Points, in no order, along strands that fork, close into loops and pass close to each other.
In the rows, zero is written as 128.
Points whose rows are less than 97.4 apart are linked; no others are. Some points are linked to none.
Pesap: [119 172 137 124 119 136 125 157 147 126  90 155 112 130 136 153 129 150
  92 109]
Murun: [147 135 141 163 154 167 124 127  96 119 113 115  77  68 112 114  80 138
  96  99]
fut: [126 133 146 148 149 164 212 144 135 110  69 122 177 102  65  79  81 168
 133 133]
ruda: [122 150 174 117 122 133 146  94 128 165  93  92 119 108  90 130 151 138
 110 120]
mubu: [ 70  97 111  73  90 176 144  91 172 119  86 102 115 159  75 104 152 127
 106 149]
Zatu: [ 88 131 159  86 122 147 149 133 152 175  93 149 138 109 144 170 162 141
  87 173]
Nonas: [117 142  85 139 109 159  98  60 156  81 135 127 107  89 110 113 122 134
 143  65]
vuli: [ 82  82 100  52 107 133 116  92  95 153 122 152 158 138 103 158 136 108
 138 115]
sen: [119  81 119 126 123 101 167 114 123 114 113 111 167 133  91  85 143 131
 157 132]
rika: [103 130 123  88 107 168 116 154 179 163 114 170 136 115 180 172 150 159
  78 169]
Teruk: [ 91 106 110 123 108 130 118 121  80 135 174 172 189 127 134 173 129 109
 159 114]
Ret: [189 152  74 110 101 129 117 102 125 122 154  64 101  94 132  88 143 120
 163 111]
Bug: [125 158  90 143  96 161 123 115 141  83 108 124  96 108  99  98 118 145
 118  98]
busa: [140 174  80 150  97 159 121 194 101 117 144  77 131 136 138 122 109 148
 125 141]
Faz: [100  60 132  96 125 155 172 119 118 119 102  92 176 117  74 101 129 128
 139 153]
Fel: [100  63 137  89 141  96 119 157  74 178 161 208 146 179 167 164 133 112
 148 147]
Talek: [159 126  88 101 113 110 156 140 125 119 107  83 144 147 139  93 165 136
 139 149]
Fili: [142 177 134 141 135 138 111 125 113 129 109 138  85  93 130 151  93 123
 101 100]
teba: [126 157 141  70  90  84  56 103 137 132 147 140  90 127 160 187 133  86
 112 140]
kolud: [136 175 177  99 134  78 118  64 177 150 123 134 134 143 152 133 186 119
 151 148]
Nopav: [156 154 161 144 145  62 138 105 179 142 151 135 121 160 162 126 179 103
 161 160]
pinos: [162 179 113 157 160 128 112  93 111 117 107 189  87 122 148 138 101 117
 144  54]
zubuf: [181 137 116 146 161 121  90 126  48 125 160  77  92  78 111 101  65  49
 155  93]
mura: [140 153 116 141  93 161  97  64 147 119 158 117 108  70 125 135 143 132
 121  96]
Duzi: [144 189 140 146 106 121  71 154 112 107 131  84  41 122 133 128 110 138
 108 146]
Lova: [145 118  77 113  88 176 114  95 170 120 132 119 123  67 129 123 149 127
 111 107]
sibos: [175 145 146 167 174 112  88 135  65 106 139 108  75 106 117 117  51  77
 132 104]
tubo: [128 111  73 138  88 149 119 192 111  90 168  92 134 157 122 118 111 165
 119 144]
Nev: [142 120 130 161 178 108 177 174 161 121  86 147 120 140 129 109 102 158
 134 124]
kelad: [110 143 140 113  96 135 124 102 129 143 151 126 165  93 144 162 164 123
 132 134]
pip: [163 131  68 118 121 126 139 126 115 117 123  79 137  94 122 101 134 109
 120 122]
gidi: [103 101  95  97 122 137 116  83  89 136 161 143 162  99 101 187 134  90
 153  97]
lik: [125  73 145 143 159  71 135 160 140 143 166 178 149 191 199 128 128 106
 171 151]
muz: [103 128 110 108 128  90 125 129  80 158 174 168 184 172 144 167 148 103
 180 129]
dav: [ 97  69 115 105 127 188 137 126 196 105 100 145 112 128 127 114 119 164
  85 107]
zodim: [118  82 110  98  99 181 124 106 184 125 125 123 117  88 142 120 143 145
  89 148]
Tudo: [136 184 153 202 133 164 118 104  92 111 150  91 125 106  89  92 107 145
 144 105]
limul: [ 95 140 143  90 109 158 141  82 163 128  89 108 122 131  70 111 136 148
 118 129]
Nus: [124 129 141 161 123 107 128 208  99 152 170 130 165 180 159 169 119 128
 138 171]
Vov: [ 76 100 140  69  96 146 142  85 139 158 125 135 174 142 105 141 184 148
 144 159]
mase: [159 190 171 165 150 136  90  60  82 132 138  95  58  72 144 114 132 120
 118 120]
melo: [142 179 156 168 152 176 102  56 100 127 116 119  90  76  94 105 145 130
 123  98]
dised: [182 148 105 156 140 114  84  95  92  95 192  90  84  91 125  95  88  71
 182  89]
Nusav: [100  73 117 107 121 132 108 235  94 102 144 124 115 179 131 110 106 165
 100 179]
kiguz: [120 203 158 159 100 130  82 171 126 119 167 105 133 149 120 157 123 148
 132 135]
zed: [121 123 147 120 151  73 121 109 107 153 152 145 157 151 130 179 136 108
 163 128]
vefa: [ 84  92 126  86  88 131 133 126 122 144 147 153 158 162 143 157 179 150
 129 176]
tov: [135 100 118 127 107 128 160 144 130 140 136  86 166 134 147 109 164 140
 125 178]
detu: [152 163 139 112 128 116 133  85 123 167 123  99 145 109 109 156 156 105
 128 132]
pazi: [124 133 131 133 106  90  71 157 111 149 197 115 123 162 159 164 105  60
 149 138]
Mes: [108 119 148  97  79 110  55 111 147 106 162 153 108 129 154 169 139 132
 107 139]
gudo: [118 121 159 116 147 100 144 135 119 160 110 164 151 116 127 178 120 126
 123 113]
Roreb: [168 178 126 159 142  89 160 140 183 146 136 107 138 176 165  98 175 136
 156 154]
turu: [ 87 142 148 103 108  89 131  82 180 133 113 144 151 150 139 143 193 151
 138 143]
Nit: [131 118 173 183 149 145 192 123 123 104 118 100 177 121  67  89  94 176
 155 123]
rir: [108  89  95 129 120 167 173 166 184 119  97 126 159 159 104  79 149 193
 123 138]
mos: [146 214 110 167 111  92 135 124 141 142 125  95 123 164 131 108 160 116
 155 143]
devip: [130 206 202 176 164 105 117 102 100 157 127 145 117 143 121 154 129 114
 143 114]
vig: [100  43 110 117 138  87 139 145  92 140 151 177 176 160 147 140 139 103
 152 131]
Mutuf: [156 155 167 146 140 123  84  61  79 123 126 105  59  76 103 124 101  91
 103  99]
gapa: [127 119  98 138 116 198 169 149 136  80  91  99 153  98  78  81  93 151
 119 104]
merot: [170 220 118 183 132 102 110 156 123 142 164 108 108 157 151 136 134 119
 148 127]
Lan: [109 102 127  99 122 157 108 198 159 141 124 153 117 151 176 166 120 178
  78 166]
Mep: [128 112 172 146 146  86 137 184 119 164 176 156 157 189 172 157 119  80
 163 163]
nota: [131 131 123 149 109 118 123 151 120 128 196 126 150 155 159 148 132 123
 138 163]
Pok: [126 206 156 189 117 161 102 163 119 116 136 138 116 147  99 148  95 163
 127 100]
Lobad: [115 100 141 131 159 135 174 146 191 135  88 159 142 127 128 107 140 163
 109 118]
gako: [166 106 113  95 143 114 136  74 124 112  96 117  96  93 122 131 120 103
 104 104]
babev: [104  94 137 110 115  97  77 146 129  99 172 160 122 158 169 154 128 106
 121 114]
zaru: [129 170 140 151 112  94  79 151 146 121 176 126 124 136 149 167 120 105
 129 138]
sek: [109  64 119 110 125 175 156 147 126  85 105  88 151 112  83  79  89 161
 116 146]
zuli: [113 138  99 117  96 172 152  97 121 146 134 105 168  86 108 145 150 116
  99 128]
Pono: [111  95 153 111 107 107 128 160 119 166 140 126 154 161 160 136 169 152
 120 187]
Dapi: [151 123 173 107 161 105 118  73  99 129  97 133  80  76 113 138 103  93
  89 111]
tudov: [108  39  96 100 150 129 145 108 103 144 141 193 172 111 157 151 139 116
 131 110]
Paz: [182 132 112 142 169  80 129  72 148 121 115 148 114 127 139 117 135 104
 146  99]
reg: [115 201 183 150 136 121 115 126 135 154 102 154 117 136 122 179 127 144
 113 110]
tupi: [118  51 137 140 161  82 173 152  98 154 154 167 175 174 158 114 137 111
 182 171]
dob: [121 148 171  88 135  98 144 129 146 190  87 157 141 140 133 176 152 128
 123 148]
Tem: [131  77  88  86 141 131 152 119 103 125  85 134 112  82 107 130  92  96
  97 106]
mobom: [133 106  83 138 131 218 178 154 181  98 110 115 162 123 110  85 119 162
 118 131]
Bap: [129 178 169 190 149 168 145  79 121 108  99 101  97 108  94  73 132 157
 135 100]
regod: [177 137  79 146 136 103 108 117 123  95 154  86  85 118 132  71 116  96
 161 102]
rez: [110  85 110 130 118 114 156 133 155 102 124 138 168 179 112  78 149 176
 150 146]
giri: [111  66 123  93 150 143 145  80 140 148 107 179 181  85 134 150 153 116
 122 116]
nupi: [132 117 194 131 160  91 136  89 120 153 100 149 117  98 118 169 119 101
 123 114]
malop: [182 139 101 165 187 102 187 185 118 119  92 141 134 145 139  93  88 111
 139 110]
Pufe: [142 141  83 166 122 114 153 115 177  83 147  90 132 137 151  75 168 154
 157 149]
pelif: [ 98 122  98 105  91 123 124  74 152 142 120 122 146 136 108 127 197 129
 144 132]
kupe: [ 95  79 107  54 131 115 132 127 102 136  80 161 127 125  89 136 108  99
 123  97]
Kod: [165 124 106 148 191  87 166 150 130 128 125 145 146 142 168 120 118  80
 146 117]
fuzaf: [146 149 114 150 122 184 145 145 134 116  99  98 104  87 106  99  94 162
  99 102]
Miro: [ 93  87 133 101 126  88  86 155  92 132 140 182 127 190 158 161 117  84
 140 123]
mif: [122 111 139  91 148  67 106 160 123 130 106 127  89 148 145 117 119  97
 129 133]
fomip: [120 145 153 146 138 170 142 145 188 126  91 169 122 119 133 127 122 172
  82 107]
Vena: [151 113 123 153 170 139 171 165 142 104  73 136 152 120  82  82  97 159
 136 116]
tipop: [100  71 118 127  99 158 115 195 122  84 182 100 130 163 138 119 116 175
 115 181]
luv: [120  86 122 108 114 137  99 216 121 127 151 131  82 166 172 139 110 161
  81 183]
tosub: [175 157 163 188 170 149  91 143  81 121 129 112  53  82 147 111  71 118
  97 100]
Dud: [ 80  77 100  79  99 191 148 129 157 108  74 131 128 129 100 108 121 128
 107 113]
Biguk: [155 176 111 142 105 136 101 179 143 107 133  99  89 140 128 120 113 155
 102 130]
gosir: [164 192 175 184 157  98 134 139 131 141 136 128 114 154 138 134 115 124
 136 128]

How many points has the smallest loop of links through each point below? Write 0 if it is on no loop.
mos | 25
rir | 7
vuli | 11
zaru | 0

A piece is all that can be reached along the links. How many separate loops has the piece of each point below (a circle has one, a figure eight two, a Y none), and how many tips (points with one link)?
dav | loops 2, tips 3
lik | loops 0, tips 4
mase | loops 1, tips 2

A tip is a point with one link. Name the tips that can be reached along the links from each point below, in the order of the rows.
vefa | Nit, zuli, Kod
Biguk | Duzi, Tudo
kiguz | teba, pazi, Pok, giri
